Each row is a point on a landscape with many peaks, with its height.
A climber steps from a point to the highest of its 5 nearest points, and stops where none of them is higher. Distance is the straight distance between rows; heights are no part of it.
<1496> (h 68.8): [127 115 144 145 124 129 124 117 113 114 134 146 129 136 127 115 142 113
 103 135 115 146 118 107 122 121 123 134 125 124 122 131 155 118 113 113
 102 118 137]
<718> (h 20.3): [156 123 102 104 167 149 122 150 114  99  82 133  94 138 181 173 119 129
 143 155 125 122  99 103 142 122 115 110 102 145 112 112  42 148 139 174
 151 160 135]
<209> (h 62.6): [143 163 120 114 176 129 105 155 152 133  92  93  90 137 149 156 108 160
 195 169 151 116 113 129 140 126 150 127  62 125 142 108  48 149 156 188
 195 146 108]
<650> (h 26.5): [135 102 131 130 118 130 132 104  86  91 115 166 116 133 142 118 151 110
  74 140  93 152 100  85 135 116  78 124 140 144 113 112 139 111  84 126
  72 141 156]
<207> (h 25.7): [148  95 129 130 125 135 128  95  87  89 109 159 109 138 151 132 159 119
  96 154  99 150 104  89 137 120  91 120 135 132 102  99 127 112  92 158
  86 155 151]
<136> (h 22.4): [139 143 109 112 145 132 116 148 137 124 108 116 118 146 156 149 123 126
 152 136 140 118 125 130 144 128 140 117 118 142 117 127  73 142 142 170
 163 140 131]
<1373> (h 40.4): [115 111 134 141 103 128 120 124 103 118 137 154 140 116 126 111 131 103
  70 112 105 150 116  99 117 122  96 132 152 136 128 138 158 119 103  78
  69 118 146]
<265> (h 47.1): [136 106 138 138 131 134 131 104 101  99 120 153 119 144 136 129 155 114
  97 145 107 147 109  98 135 125 111 122 131 123 111 116 140 119 107 137
  99 138 147]
<522> (h 38.5): [167 107  99 109 158 154 133 134 101  93  85 141 103 136 180 172 127 130
 125 153 118 130 104 107 136 121 112 104 118 137 105 108  59 139 134 183
 127 170 133]
<269> (h 42.6): [ 98 124 130 146  71 118 131 126 134 157 162 125 152 100  89  94 100 119
 105  79 122 130 138 126 109 148 122 155 154 122 134 141 192 120 120  65
  94  89 114]
<679> (h 20.2): [134 188 120 108 182 121 107 152 171 146 106  76  99 141 123 162 101 169
 212 165 163 108 127 165 129 137 181 122  64 118 160 105  58 150 163 171
 212 151 106]
<229> (h 8.6): [144 136 109 113 149 139 117 146 127 113 102 121 113 144 159 159 128 127
 143 136 137 119 121 125 139 128 134 114 118 143 108 123  76 141 140 174
 152 148 130]
<725> (h 52.2): [125 199 112 101 155 103 122 159 167 150 124  72 117 146 102 133 104 143
 203 145 163 115 145 162 138 146 175 123  93 111 157 123  94 147 165 148
 207 124 105]
<1251> (h 54.9): [174  89  98 110 157 155 137 125  89  85  80 143  99 126 191 165 131 133
 114 162 112 135  98  98 139 118  99 102 117 139  99 104  57 134 130 195
 112 176 133]
<957> (h 31.0): [127 116 147 143 132 127 136 121 139 139 144 128 139 133 124 116 137 131
 128 126 137 122 137 148 119 122 146 131 123 124 132 147 146 125 124 125
 141 122 127]
<1359> (h 34.7): [122 105 138 136 112 128 128 112  97 102 127 161 128 126 135 113 145 102
  65 127  99 152 105  90 124 118  86 131 144 143 124 126 151 116  93  95
  69 129 148]
<125> (h 57.8): [109  87 127 146  72 130 128 109  76 111 153 161 159  95 129 119 139 117
  46  93 109 140 127 111 100 133  83 125 182 140 134 135 191 124 105  81
  18 117 148]
<1086> (h 54.8): [109 128 147 147 103 127 131 124 144 153 156 128 139 112  97  98 105 129
 124 105 118 128 138 142 109 131 133 148 129 111 143 146 176 115 121  82
 118  95 113]
<5> (h 55.9): [ 97 162 142 119 138 120 138 147 176 179 163 104 160 111  77 123 120 141
 177  98 159  94 172 181 130 135 174 141 134 112 161 150 159 139 165  68
 186 101 102]
<811> (h 46.3): [138 158 116 111 169 134 106 157 143 123  91 102  91 140 159 156 110 153
 188 165 144 118 110 125 146 124 140 127  69 131 129 110  47 150 148 184
 183 147 115]
<1360> (h 5.5): [153 124 108 116 148 145 124 140 121 108 103 132 119 145 163 164 130 127
 133 137 133 123 120 122 139 125 129 109 125 141 107 116  82 138 139 176
 140 153 135]
<1482> (h 39.6): [114 138 146 128 132 121 141 126 161 166 154 119 149 118  99 119 128 146
 154 116 141 110 154 173 119 126 153 134 130 118 152 148 150 124 141  94
 165 115 116]
<279> (h 8.9): [116 189 113 100 144  91 139 157 169 159 134  78 134 140  95 120 116 134
 194 132 169 113 159 165 144 140 171 129 109 110 155 143 117 142 170 117
 208 117 105]
<61> (h 55.5): [131 179 116 115 165 121 106 153 156 134 103  86  93 140 139 148 102 156
 199 162 149 117 122 141 142 132 154 127  74 121 143 107  62 143 149 180
 197 139 109]
<225> (h 59.0): [175  78 102 113 149 158 131 115  80  82  76 149 102 118 194 160 135 132
 109 168 105 135  92  90 136 115  91 102 119 135  97 100  65 129 123 200
 102 182 133]
<907> (h 43.2): [150 107 128 131 140 141 131 114 105 104 117 142 121 147 146 143 154 126
 110 142 119 137 116 117 133 125 125 116 126 126 104 113 123 127 121 168
 116 146 137]
<63> (h 20.1): [140  92 131 130 118 134 130  99  80  85 108 166 112 135 148 122 157 109
  80 145  90 152  93  81 139 115  73 124 143 150 101 104 127 108  83 142
  67 148 160]
<579> (h 17.3): [151  97 128 130 132 144 129 100  91  89 108 155 110 140 152 138 156 125
 101 154 106 145 103  92 139 124  99 113 134 126  99  99 124 115 109 170
  93 158 148]
<1491> (h 21.4): [121  98 127 131 108 134 133 114  87 101 127 167 133 120 143 117 145 106
  53 121 101 154 108  93 120 116  78 128 154 149 123 128 148 115  88  94
  51 132 154]
<615> (h 13.7): [114 105 128 139  99 131 122 118  96 117 139 158 146 110 131 114 134 105
  60 108 108 148 118  99 114 123  89 129 161 145 129 140 161 120 101  76
  51 122 145]
<822> (h 50.4): [134 163 116 112 160 126 107 155 149 129  97  97  92 139 151 151 106 146
 186 158 147 120 118 122 146 127 142 126  79 132 129 109  50 145 148 182
 186 146 119]
<555> (h 57.0): [126 151 117 109 134 109 128 143 153 143 123 102 130 144 136 134 130 128
 161 131 155 114 140 151 142 127 146 121 123 137 127 138  96 131 139 154
 169 134 127]
<963> (h 42.7): [103 135 142 147  97 123 136 126 151 163 162 120 145 102  83  96  98 135
 130  93 121 123 148 144 101 140 140 149 140 110 147 140 191 118 128  73
 127  91 110]
<1098> (h 38.9): [108 116 136 147  91 129 115 127 113 133 144 143 145 112 120 106 120 106
  82  99 114 143 120 109 115 127 109 145 152 133 126 143 169 120 111  71
  73 103 133]
<708> (h 56.2): [111 121 149 152 109 127 128 126 138 146 154 133 140 115 104  97 114 124
 115 106 117 137 133 133 113 129 132 147 131 114 134 146 168 118 116  87
 113 100 119]
<76> (h 40.3): [134 114 143 146 135 130 133 115 124 123 136 141 127 142 129 120 145 125
 114 133 127 132 129 130 126 120 137 128 121 122 123 136 147 121 121 132
 124 123 133]
<1330> (h 45.0): [137 176 125 113 178 128 110 154 162 136 100  87  92 135 138 160 104 168
 207 172 157 112 121 149 137 131 164 129  57 121 151 103  54 149 153 181
 201 150 108]
<755> (h 46.1): [116 113 137 145 115 131 122 116 109 113 134 149 131 125 127 109 137 105
  83 123 106 151 113 101 123 121 105 136 139 130 124 135 155 118 103  90
  82 115 142]
<987> (h 30.1): [120 183 113  99 145  96 137 153 172 157 131  82 135 143 104 127 118 132
 188 136 165 114 154 160 145 141 161 125 113 117 153 139 110 141 163 131
 200 124 110]
<1432> (h 36.0): [107 110 131 142  80 128 117 123 112 131 149 147 153 101 120 108 121 102
  71  88 115 143 125 108 108 130 103 140 164 135 130 146 178 121 111  64
  62 106 136]
<326> (h 35.5): [125 113 149 152 127 132 126 119 126 128 139 139 131 131 119 111 139 123
 112 128 122 137 126 127 116 121 135 138 123 117 127 141 151 119 118 119
 117 114 127]
<714> (h 23.4): [159 106 111 121 146 146 132 125 108 101 103 136 117 142 161 163 143 126
 122 146 124 131 118 115 137 125 125 106 130 134 105 112  90 136 133 180
 123 158 135]
<200> (h 42.8): [105 103 128 149  68 121 119 123 108 136 159 141 162  98 108 106 118 106
  75  78 126 131 134 116 107 141 106 144 174 137 130 145 192 127 114  63
  55 102 135]
<264> (h 56.7): [127 164 111 107 142 111 119 150 157 138 115  94 119 141 130 134 113 133
 175 134 155 118 139 141 146 131 146 125 112 135 136 130  83 136 143 162
 183 133 120]
<920> (h 27.2): [140 123 127 126 137 123 135 128 135 131 126 125 131 146 138 133 141 127
 134 131 141 118 133 142 131 124 147 121 127 137 120 138 117 128 132 155
 145 134 133]
<605> (h 48.8): [109 134 147 147 109 126 138 123 149 158 161 127 144 108  90  98 103 141
 134 100 120 121 144 151 106 135 138 145 132 115 150 146 177 118 130  79
 131  97 113]
<399> (h 65.1): [171  76 112 122 142 153 125 101  76  79  81 155 105 119 183 152 146 134
  99 165  99 142  95  87 142 113  88 109 124 131  89  94  82 122 118 200
  88 174 140]
<1358> (h 41.0): [110  93 126 144  81 130 120 115  85 116 145 158 156  99 131 119 131 112
  48  97 107 147 126 111 105 127  84 128 177 144 132 139 178 122 106  74
  30 120 145]
<1053> (h 20.0): [121 103 127 135 105 131 128 116  94 107 129 160 137 121 138 113 139 107
  57 119 101 151 110  94 118 118  80 128 157 143 127 133 155 116  93  88
  51 130 150]
<171> (h 29.6): [ 98 135 135 146  77 117 140 131 149 166 163 118 151 103  77  91  98 128
 123  80 124 126 147 136 104 151 130 155 150 113 143 143 196 121 124  64
 105  87 108]
<1307> (h 13.0): [119  90 123 134  99 133 137 116  83 100 127 166 136 115 143 114 140 109
  44 116  96 153 105  96 115 113  71 123 166 156 128 130 151 114  89  93
  36 133 151]
<673> (h 63.6): [126 169 111 105 139 103 126 148 160 145 124  94 126 145 124 131 124 132
 174 136 156 114 142 155 146 132 150 123 118 128 135 133  95 133 147 149
 186 130 122]
<65> (h 49.9): [160  84 119 128 131 150 125  94  78  75  91 158 108 123 171 142 153 130
  98 162  95 141  97  83 149 115  80 112 131 131  92  91 102 115 104 187
  83 163 144]
<1063> (h 56.8): [102 158 145 125 133 124 144 143 171 182 162 110 156 110  79 118 122 147
 168  97 149  98 169 179 120 135 168 142 139 117 162 143 163 131 161  67
 179 102 106]
<1406> (h 30.8): [140 127 125 124 140 125 130 131 138 127 126 119 131 147 139 139 138 124
 139 132 146 121 136 144 136 126 142 122 132 139 118 137 111 134 135 160
 151 135 133]
<753> (h 40.7): [136 137 117 118 136 120 130 134 144 129 120 114 129 147 142 141 135 129
 146 130 150 116 137 143 141 126 146 122 125 141 119 135 104 132 137 161
 159 135 131]
<1018> (h 3.1): [110 161 126 107 137 103 140 143 168 165 140 103 147 130 107 122 129 137
 169 123 161 107 157 169 136 131 158 129 131 120 147 150 128 133 158 102
 189 119 113]
<995> (h 50.8): [134 139 122 117 135 117 133 133 145 139 128 114 132 144 136 136 131 132
 150 130 152 114 142 150 139 123 146 122 131 137 126 141 106 131 138 150
 159 131 131]
<928> (h 25.1): [113 149 132 113 137 109 142 136 167 168 144 108 148 127 109 122 131 139
 162 120 153 107 155 172 130 129 158 128 132 123 145 152 138 128 147 103
 175 118 118]
<1332> (h 45.6): [147 109 132 137 138 137 131 111 112 109 120 140 123 144 140 139 152 126
 114 141 125 136 123 121 132 123 131 118 127 128 113 121 127 129 122 156
 119 139 139]
<69> (h 31.4): [106 172 127 107 144 103 139 150 173 173 143  95 154 127  90 122 124 134
 181 119 168 105 168 176 143 136 166 137 126 113 155 151 134 139 167  87
 198 108 106]
<704> (h 66.5): [122 174 112 100 142 100 130 149 167 150 128  89 129 145 116 128 122 134
 181 137 161 116 148 154 146 136 152 124 116 123 141 137 100 138 154 141
 191 125 117]
<252> (h 44.5): [140 111 139 139 137 134 127 117 122 119 129 137 127 144 132 130 150 124
 117 136 132 132 130 130 128 121 137 119 125 131 117 133 136 126 121 147
 125 133 136]
<568> (h 49.8): [133 163 114 109 151 125 106 156 146 125 103 101  98 141 150 149 108 137
 175 148 143 116 121 129 146 129 138 125  91 137 128 116  60 144 149 178
 180 141 121]
<1379> (h 47.9): [117 118 149 151 122 130 131 119 130 131 142 137 133 127 118 106 130 124
 109 122 118 138 122 122 121 122 129 139 124 118 129 144 160 118 116 105
 112 107 128]
<1160> (h 48.6): [108 124 142 150  97 125 125 126 134 145 151 134 139 107 104  97 110 120
 106 100 116 138 129 124 114 133 126 146 138 117 133 145 175 116 117  76
 103  95 119]
<1158> (h 51.1): [106 144 153 140 112 127 145 133 159 171 168 118 148 105  77 108 104 144
 153  93 129 112 158 166 100 141 154 144 137 108 159 140 184 126 143  70
 149  90 107]
<1195> (h 38.7): [144 112 134 131 139 134 130 123 123 116 124 132 127 146 142 139 148 127
 122 138 137 128 128 135 129 123 139 119 129 132 114 132 125 130 127 160
 131 135 137]
<546> (h 58.4): [128 170 110 110 151 122 109 156 154 131 107  93 102 141 143 145 106 145
 186 149 148 118 126 131 143 130 147 126  89 127 133 116  62 141 147 175
 187 135 118]
<826> (h 72.8): [121 183 108 103 145 103 124 152 162 140 119  90 116 147 121 137 110 139
 186 143 156 118 138 149 142 135 156 122 103 124 145 126  91 140 153 154
 192 128 114]
<380> (h 56.6): [132 167 109 110 148 120 115 155 152 132 109  91 107 143 141 141 110 136
 178 146 146 118 129 136 149 135 143 123 101 134 129 115  72 141 145 172
 183 137 120]
<1052> (h 20.4): [134  94 133 128 112 133 133 104  81  88 112 168 117 129 150 117 154 109
  66 141  94 150  95  83 132 112  66 121 146 157 110 112 131 108  77 127
  60 145 160]
<745> (h 43.0): [127 125 138 126 137 119 141 126 149 146 141 123 139 134 125 125 135 134
 141 127 147 114 143 156 125 123 148 128 130 128 132 147 134 122 131 132
 154 125 127]
<1173> (h 43.9): [ 97 164 156 134 118 130 138 146 177 189 179 107 160 105  58 114 106 142
 170  78 148  88 174 184 113 148 179 159 139 118 166 136 184 139 163  55
 173  89 102]
<1380> (h 64.4): [125 180 109 108 152 114 115 154 158 136 113  87 107 145 128 137 106 143
 191 148 151 121 129 143 142 137 149 125  93 122 142 119  72 141 151 172
 190 133 113]
<341> (h 51.0): [110 102 128 145  77 129 118 121  96 127 151 148 159  99 119 109 124 106
  65  85 117 134 131 113 107 132  97 139 176 142 125 144 187 126 109  67
  46 107 141]
<719> (h 28.8): [104 158 140 112 139 109 142 141 171 174 153 107 154 120  95 121 125 136
 170 116 159 101 164 174 131 131 163 136 131 118 156 151 142 135 159  84
 186 111 109]
<950> (h 63.0): [112  85 128 151  66 127 123 112  81 117 163 156 164  96 119 114 136 118
  56  82 115 136 138 118  98 138  88 131 189 144 130 141 206 127 111  71
  18 111 143]
<955> (h 31.1): [153  94 127 129 130 143 126  95  83  86 101 159 109 133 160 139 152 122
  95 157  95 148 101  88 145 117  87 115 136 135  95  93 115 111 102 175
  86 158 145]
<1032> (h 45.1): [144 103 132 136 137 140 133 109 106 100 118 144 118 146 141 141 153 122
 106 146 118 140 115 109 130 122 121 117 127 123 108 109 134 125 119 159
 108 143 143]
<161> (h 26.2): [142 142 108 108 166 139 108 157 129 111  86 117  89 144 168 165 115 135
 168 161 130 117 105 110 145 127 128 122  86 136 122 113  46 149 146 177
 171 147 129]
<243> (h 47.7): [101 151 148 140 103 130 145 137 164 177 173 116 149 104  61 106  99 144
 153  82 127 108 161 166 100 148 159 152 137 112 161 136 194 133 146  62
 145  88 105]
<1060> (h 30.7): [155 103 123 128 139 144 131 107  98  95 110 150 115 142 152 147 154 128
 109 151 114 143 113 107 138 124 115 112 130 128 101 107 120 122 118 172
 104 155 139]
<721> (h 40.2): [115 119 148 150 116 129 121 123 129 136 145 139 133 122 112 102 124 116
 104 118 115 141 125 123 118 122 124 143 129 121 130 144 160 118 115  91
 104 103 127]
<1252> (h 60.7): [122 186 111  98 146  98 129 152 165 148 124  79 121 147 108 127 110 137
 192 140 159 115 147 154 142 138 162 126 104 113 148 130  95 145 158 149
 201 125 112]
<1241> (h 44.7): [161 101 110 121 146 153 134 114  94  93  97 146 112 138 170 160 144 133
 113 149 111 139 109 103 137 121 110 103 131 131 100 103  92 127 124 190
 107 166 135]
<440> (h 34.0): [135 152 108 107 158 134 109 155 138 117  97 108  98 143 162 159 110 134
 167 152 138 121 115 117 146 129 131 122  91 137 121 115  55 148 144 178
 173 144 124]
<692> (h 37.3): [154 111 122 126 145 144 134 117 111  99 110 140 119 143 152 154 148 125
 117 143 125 133 119 119 134 128 129 113 132 131 106 112 111 132 129 175
 120 154 138]
<123> (h 63.1): [125 191 112 104 151 104 119 158 164 142 118  79 110 143 115 135 107 146
 200 148 156 117 140 156 139 139 165 124  90 116 152 118  81 144 154 162
 203 131 110]
<627> (h 68.2): [109  78 133 157  65 127 126 103  69 107 166 161 161  92 119 118 142 119
  51  87 111 139 132 112  96 141  81 130 191 136 133 135 213 122 104  79
   4 110 147]
<767> (h 26.7): [123 105 131 134 112 127 129 112  90 103 125 166 125 129 138 118 148 105
  65 131 102 154 103  87 122 118  81 128 149 146 124 126 150 117  92  99
  62 136 153]
<1008> (h 49.4): [119 147 128 112 137 110 139 134 162 158 141 107 141 134 118 124 131 135
 159 124 157 109 153 166 136 128 152 126 132 128 141 149 124 128 145 123
 175 122 120]
<954> (h 50.3): [136 175 117 112 172 125 108 151 159 139 101  87  95 141 141 152 102 160
 202 163 153 116 122 144 140 129 158 125  66 122 148 106  55 145 151 181
 197 145 107]
<559> (h 57.6): [122 153 117 111 134 105 136 139 161 149 128 103 137 141 125 129 129 131
 161 129 153 112 144 155 139 129 150 124 126 133 134 145 106 132 144 135
 176 129 125]
<471> (h 61.3): [170  85 111 119 145 152 134 107  83  81  89 151 106 126 181 157 144 135
 109 161 105 141  98  95 140 115  93 105 126 129  94  98  81 123 121 195
  97 176 135]
<964> (h 33.9): [120 138 139 123 134 119 142 126 159 161 147 116 145 129 112 122 132 139
 154 119 149 110 152 167 125 125 154 131 129 124 145 151 140 127 139 108
 166 122 119]
<563> (h 61.2): [112 124 148 151 111 129 130 124 140 148 152 131 137 116 105 100 115 130
 123 112 118 132 132 138 111 127 135 144 129 116 140 143 168 118 120  92
 120 103 117]
<449> (h 18.2): [146 121 118 122 141 138 126 129 127 118 117 127 124 147 153 151 140 127
 131 133 138 124 129 130 134 128 141 116 126 142 110 129 101 136 134 170
 141 142 134]
<1044> (h 28.7): [157 105 116 124 145 149 132 115 103  93 105 144 118 141 160 155 148 128
 113 145 119 135 115 112 136 128 118 107 128 129  99 107 107 130 126 180
 114 158 138]
<1238> (h 25.3): [162 115 101 107 160 150 127 143 104  94  85 138 101 139 184 172 121 129
 136 153 118 127 101 106 140 123 110 109 108 141 107 110  49 145 135 182
 139 167 135]
<462> (h 56.1): [168  94 101 114 153 154 136 119  93  88  86 146 103 129 185 166 133 136
 110 160 112 139 104 100 137 122 102 100 125 135 101 103  73 130 129 191
 111 174 134]
<377> (h 44.8): [104 168 132 114 141 108 139 150 180 177 145  99 157 119  90 119 126 139
 179 114 165  98 171 176 137 134 172 140 132 110 160 154 141 139 171  81
 196 104 106]
<1191> (h 47.3): [109 140 152 134 126 130 142 127 160 172 165 122 145 113  90 113 117 146
 152 106 132 112 155 171 106 133 154 138 135 116 154 146 167 124 141  82
 157 106 112]
<290> (h 52.6): [130 137 125 121 136 116 136 129 151 143 131 114 132 141 131 129 134 131
 146 127 151 113 145 157 133 127 150 125 131 132 129 145 114 128 135 142
 160 129 127]
<1005> (h 32.2): [ 98 139 136 144  76 121 142 132 153 167 169 118 149 105  68  95  95 131
 130  77 122 122 155 143 104 155 141 155 143 111 150 138 199 122 127  66
 118  83 103]
<1078> (h 37.1): [101 144 145 143  92 123 145 136 156 171 170 118 151 104  68  97  95 134
 141  86 126 120 158 153 102 150 144 151 138 112 152 136 201 126 131  65
 129  86 106]
<660> (h 64.8): [111 113 137 143 106 129 118 126 110 121 138 150 139 117 121 108 130 104
  79 109 112 149 117 101 117 126 106 142 147 128 130 142 163 122 108  77
  77 110 137]
<1479> (h 65.5): [102 162 153 129 130 122 140 144 176 185 170 105 163 106  71 120 117 144
 174  89 153  93 172 180 122 142 178 150 137 119 163 145 172 136 166  61
 183  96 104]
<96> (h 35.2): [ 98 111 128 148  63 117 125 126 120 149 160 133 161  95 102  99 110 108
  90  74 125 123 138 119 112 148 116 152 166 131 129 144 196 121 115  61
  69  96 128]
<829> (h 34.8): [102 116 130 148  79 119 119 127 121 142 154 133 155 101 106 102 111 109
  91  84 117 133 131 114 114 137 111 150 160 132 125 145 182 121 114  63
  76  96 130]
<661> (h 56.5): [122 117 148 148 124 127 133 121 136 139 145 133 134 126 113 106 132 131
 120 121 127 129 132 140 114 123 140 137 122 119 132 146 158 120 122 108
 126 111 125]
<1411> (h 29.3): [149 114 120 124 143 137 129 124 118 113 117 129 123 146 148 151 146 127
 122 139 135 127 125 126 131 123 135 114 133 135 106 124 107 136 131 168
 133 142 135]
<1433> (h 56.0): [166  90 109 120 144 153 136 111  91  87  92 147 110 129 177 164 137 132
 108 156 110 140 106  99 138 122 105 101 128 131  96  98  85 124 125 192
 105 169 135]
<1331> (h 49.0): [128 108 139 140 124 131 125 109 105 100 124 157 120 136 129 115 150 107
  86 137 102 151 106  95 127 123  97 129 137 129 120 122 147 118  98 111
  86 131 146]
<621> (h 40.5): [105 115 134 148  89 125 120 128 127 141 148 134 149 106 109  97 111 111
  98  94 118 138 129 115 114 134 118 150 145 125 130 145 176 118 114  73
  89  96 125]
<580> (h 24.3): [114  94 125 138  89 133 123 117  88 109 137 164 149 101 132 119 135 112
  46 104 104 148 116  99 107 122  81 124 173 146 132 134 168 123 100  77
  35 128 150]
<178> (h 66.3): [105 153 153 134 121 129 143 135 169 178 170 118 154 109  73 113 111 143
 161  95 136 101 165 175 110 139 162 144 137 113 161 141 177 132 150  64
 160  97 106]
<1082> (h 40.1): [136 151 110 109 141 122 114 152 146 128 110 104 118 146 148 142 117 130
 164 138 148 119 128 135 145 129 140 121 115 140 120 125  77 138 143 171
 174 137 128]
<288> (h 28.6): [138 117 136 137 139 126 134 120 134 127 131 131 131 143 131 130 145 125
 128 131 136 122 132 139 127 124 142 124 126 127 119 141 130 130 126 147
 134 131 133]
<404> (h 53.2): [135 111 144 145 134 133 128 112 117 118 131 144 125 142 129 122 151 120
 110 141 119 138 119 122 124 120 132 125 127 123 117 130 147 122 118 135
 115 126 136]
<1013> (h 53.6): [128 194 113 107 162 111 113 161 165 144 116  78 107 145 111 144 101 155
 205 152 159 114 137 160 134 140 172 120  79 110 158 113  76 146 161 165
 208 133 107]
<439> (h 51.2): [118 126 151 141 124 128 138 122 153 154 156 129 137 122 105 108 123 138
 136 114 130 120 143 159 112 124 146 137 128 118 146 150 158 119 129 101
 143 108 118]
<91> (h 36.2): [143 102 136 133 126 135 129  99  93  93 116 157 113 141 141 130 158 116
  96 150 106 146 106  93 138 121  98 118 134 126 106 104 134 112 101 149
  93 148 148]
<1415> (h 59.2): [114 125 148 149 117 132 135 121 146 151 155 125 139 112 102 101 114 134
 125 110 126 129 136 146 110 124 139 144 127 113 143 145 166 118 123  92
 128 104 121]
<844> (h 35.4): [134 101 135 133 123 134 130 103  90  95 115 164 116 138 141 123 158 112
  89 146 101 148 102  89 137 122  91 126 135 137 111 109 141 113  94 133
  81 143 153]
<1489> (h 61.4): [109 121 142 151 106 127 119 122 126 134 148 137 141 113 112  98 116 114
 101 110 114 142 125 115 117 126 121 147 134 120 129 142 169 119 114  80
 100  99 125]
<1451> (h 54.4): [167  74 117 128 138 154 119  96  64  71  81 158 102 116 184 143 152 130
  97 167  90 142  91  76 152 107  79 112 132 136  83  93  91 115 104 200
  75 169 142]
<710> (h 62.0): [108 145 148 125 133 121 140 133 166 175 163 114 154 115  91 118 125 143
 160 106 143 101 163 173 116 132 156 136 140 113 155 148 155 131 149  79
 170 110 112]
<1410> (h 72.4): [116 121 150 152 119 129 127 121 135 140 150 135 134 119 110 104 123 129
 116 119 121 136 133 134 111 121 136 142 122 115 137 146 162 119 120 100
 120 107 123]
<1328> (h 33.8): [155  89 129 130 124 145 126  96  76  83  98 163 104 127 161 133 158 123
  94 156  90 148  97  80 150 113  75 117 137 137  92  92 114 106  91 175
  75 159 151]
<503> (h 45.3): [162  86 117 129 136 151 129  97  82  82  96 152 110 132 166 146 151 128
 105 161 103 145 104  92 140 120  93 111 132 129  92  95 103 119 115 187
  93 164 142]
<412> (h 45.7): [121 193 110 101 151  96 128 156 166 153 128  76 125 147 103 127 111 139
 198 140 164 116 151 162 141 141 170 125 100 112 154 131 104 144 163 141
 206 122 112]
<286> (h 9.0): [144 127 112 116 144 135 125 137 128 119 113 126 126 144 150 151 134 125
 137 134 139 121 128 132 138 125 144 116 130 142 114 128  91 137 137 170
 148 141 134]
<1325> (h 55.8): [130 109 141 142 127 129 127 109 106 106 127 153 121 135 131 120 151 109
  94 140 107 150 114 100 129 121 110 131 129 127 120 124 150 117 108 118
  96 126 145]
<292> (h 53.8): [103 154 154 142 115 128 145 138 165 182 173 116 151 107  62 110 106 143
 159  86 133 100 165 171 102 145 164 149 137 112 162 137 187 136 150  61
 156  92 105]
<384> (h 43.8): [136 108 139 134 129 132 131 103 101  95 115 156 113 142 139 127 156 110
  96 146 105 151 109  95 134 121 102 123 133 130 110 108 141 113 102 136
  88 138 149]
<1185> (h 64.1): [107 129 141 149  91 121 128 127 139 150 157 131 146 104  94  94 103 122
 115  94 116 138 137 129 108 133 129 151 142 116 136 144 183 120 118  76
 105  94 115]
<935> (h 48.5): [140 106 139 142 135 134 130 109 110 105 127 148 121 142 132 132 156 119
 107 144 116 142 118 111 131 123 122 123 127 125 112 120 139 123 115 143
 107 134 140]
<1493> (h 19.1): [146 134 106 109 157 139 112 153 126 109  90 125 101 144 169 163 118 130
 153 147 130 120 109 111 145 127 126 115 102 141 114 117  52 148 139 175
 163 151 128]
<508> (h 41.7): [115 118 143 148 107 129 120 123 120 127 141 144 137 117 115 103 125 110
  92 115 112 145 121 110 121 124 118 142 135 122 127 145 161 118 114  87
  94 105 134]

Where does a climber stop that starts at each point below?
<718>: <399>
<136>: <826>
<745>: <826>
<96>: <627>
<928>: <826>
<920>: <826>
<449>: <1496>
<829>: <627>
<1411>: <1496>
<907>: <1496>
<1052>: <1496>
